Each row is a point on a tangle of strands that fork, close into loops and nearly touch. The rows are in no order.
Points whose rows are less than 26.5 apart are linked; no others are. Some points are linked to none.
(667): [ 13   0   0 -13  20  14  -9   2  12 -27  28]
(577): [ -2  10  -4  28   1 -16 -13   7 -10  19  -8]
(258): [  0   6   1 -30  -5  13  14  -9   9  -7  -4]
(187): [  8   3   8  13  -7  -9   0  17 -12   8  -7]
(65): [ -9  -1  11  28  11 -17 -17   2  -5  22 -11]
(109): [13 12  1 -6  2  4  9  9 -8 -4 26]
(242): [ 19   7   2   6  -9   0 -10   9  -3 -16   6]
(175): [-13  11 -11 -18 -11   6  12 -23   5   4  -5]
(99): [  4  -7  16  17   2 -10  -4  17 -12  12  -8]
(525): [  3  18 -10  18  -9 -10  -6   3  -9  18  -3]
(210): [ 10 -15  -6  26  -3  -3 -11  13   0 -18  19]
(468): [-17   0   8  -4  32   8  -5 -13 -10  -6  19]
(589): [ -5  -9  26  12   8 -11  -3   9  -5  22 -15]
(651): [  9  -9  15  23   0 -11 -21  12  -6 -10  -1]
(222): [  5 -20  16   1 -11  -5   0  13   7   1 -29]
(403): [  8  10  -5  -3 -18  -1  15  12  -8  12  -6]
(644): [  9  -2  -9 -17 -22   5  15   2   7  -6 -11]
(220): [  0  25 -13  10 -14  -8  -1  -7  -6  14  -2]
(713): [  9   8   2   5 -15  -4   8  13 -13   9  -6]
(523): [  8 -12 -12  18  -1   0  -2  10   4 -24  28]
(239): [ 24   2   2   6  -3   0 -16  13   2 -23  10]
(521): [-16   0 -18 -23 -13   3  19 -25   8   3  -6]
(281): [ -6  -3  10 -37  16  22   7  -8  12  -8 -15]
(530): [  1 -30  -9  -1 -19  -5  15  11   6   5 -24]
(618): [  7  -2   8 -17  32  19 -12  -1  12 -21  22]
(216): [ -8  26  -1 -11   2   4   1 -19  -4   4   9]
(612): [-17  -4  14  -5  36  12 -12  -8 -11 -13   4]
(241): [  3  -4  -4  31   5 -13  -4  17 -12  10  15]
(215): [ -6  -2   3 -36   4  17  13 -13  13  -7  -8]
(453): [  6  19  -1  -7  -3   3  11   5 -11   4  16]
(229): [ -8  11  -6   2  16   2   1 -11  -5  -4  35]
(656): [ 14  10   9 -32  11  19  -5  -2  15 -14   0]
(659): [ 19   2  -2  -1   4   7 -11   8   8 -27  23]
(434): [  1  -3 -14  12   2   5   1  -1   4 -21  35]
(328): [-13 -12  -8  15 -13 -14   2  -3   5  26 -30]
(420): [ -6  -7  13 -30  24  21  -2  -4   8  -7 -21]
(145): [ -5   6 -18   3 -26  -8   6 -10   4  12 -17]
(447): [ -7  -5 -17   9 -23 -13   7  -4   4  17 -26]
(53): [  7 -12  -9 -10 -25   0  15  10   4  -2 -18]
(164): [  0 -26   6   2 -16  -7   9   9   4   6 -30]
(752): [ 11 -12   1  26  -2  -8 -18  11  -4 -16   9]
(543): [ 11  16   4 -15  -5  10   0  -5   2 -15   6]
(301): [ -6  21   3  -7   5   4  -5 -20  -4  -6  14]
(730): [ -2 -18 -31  -8 -24  -6  19  -8   4   1  -6]
(757): [ -4 -23 -30   0 -22 -12  16  -3   3   8 -11]
(129): [  5   3   3   7 -22  -5  -6   1   0   0 -22]
(316): [ -8  -9 -27 -17 -21  -1  21 -16  10   1  -3]
(262): [ -8  -9 -15   5  10   9  10  -4   8 -17  39]
(475): [  3   5 -14  28   0 -10  -4  11 -10   8  20]
(424): [-14   1   0   0  25   8   1 -13  -4 -10  33]
(358): [ -6 -16   9  35  11 -16 -18   7  -3   4   7]
(205): [ 15  -8  17  12  -5  -6 -15  16  -3 -11 -11]
(551): [-11  18  -3 -19  -4   7  10 -21   0   6   0]
(110): [-14  -5  24   7  13 -13   0   0   3  32 -16]
(555): [-10  -7  15  28  18 -16 -17   2  -3  19   0]
(755): [  3  15  -3 -15 -12   5  18   1  -7   8   4]
(702): [ -1  19  -9  -1 -20  -3   4 -12  -1   8  -8]
(542): [ -3  -4  18 -22  33  20 -12  -1   0 -11 -11]
(614): [-10   8  14 -23  17  14  -3 -16   1  -9  -3]
(389): [-16  -7  12  10   5 -14   1  -1   6  35 -24]
(337): [-11  -3  15 -13  35  15 -12  -3  -7 -12  -4]
(761): [  4  15 -14  17   0  -8  -1   5  -9   6  23]
(240): [ 11 -11  20   7  -6  -5  -9  15   1  -4 -23]
(371): [ 11   6  12 -27  25  20 -11  -1  11 -16   8]
(408): [-11  -7   5  15  -5 -14  -3  -1   2  28 -30]
(67): [  4  -1 -10 -26 -16  10  17  -5  10  -7  -8]
(202): [ -1  15 -12  12   5  -2   2  -4  -9   0  33]

A fork is a point with three links, a tip a point with one. Leave the first point through the second and follow the links. Name the first fork or tip that comes.
(187), (713) => (109)
(659), (667) => (656)
(551), (175) => (757)
(229), (202) => (241)
(752), (210) => (262)

A tip is a point with one link. Name the tips that can be reached along the links from each point below, in the order of the rows.
(434) => (241), (262)
(239) => (242), (656)
(521) => (301), (757)
(577) => (109), (358)

Name the points in between on the shortest way along the links from the first point to the second, in order.
(589), (145) => (110), (389), (408), (328), (447)
(239), (656) => (659), (667), (618), (371)
(447), (525) => (145), (702), (220)
(316), (551) => (521), (175)
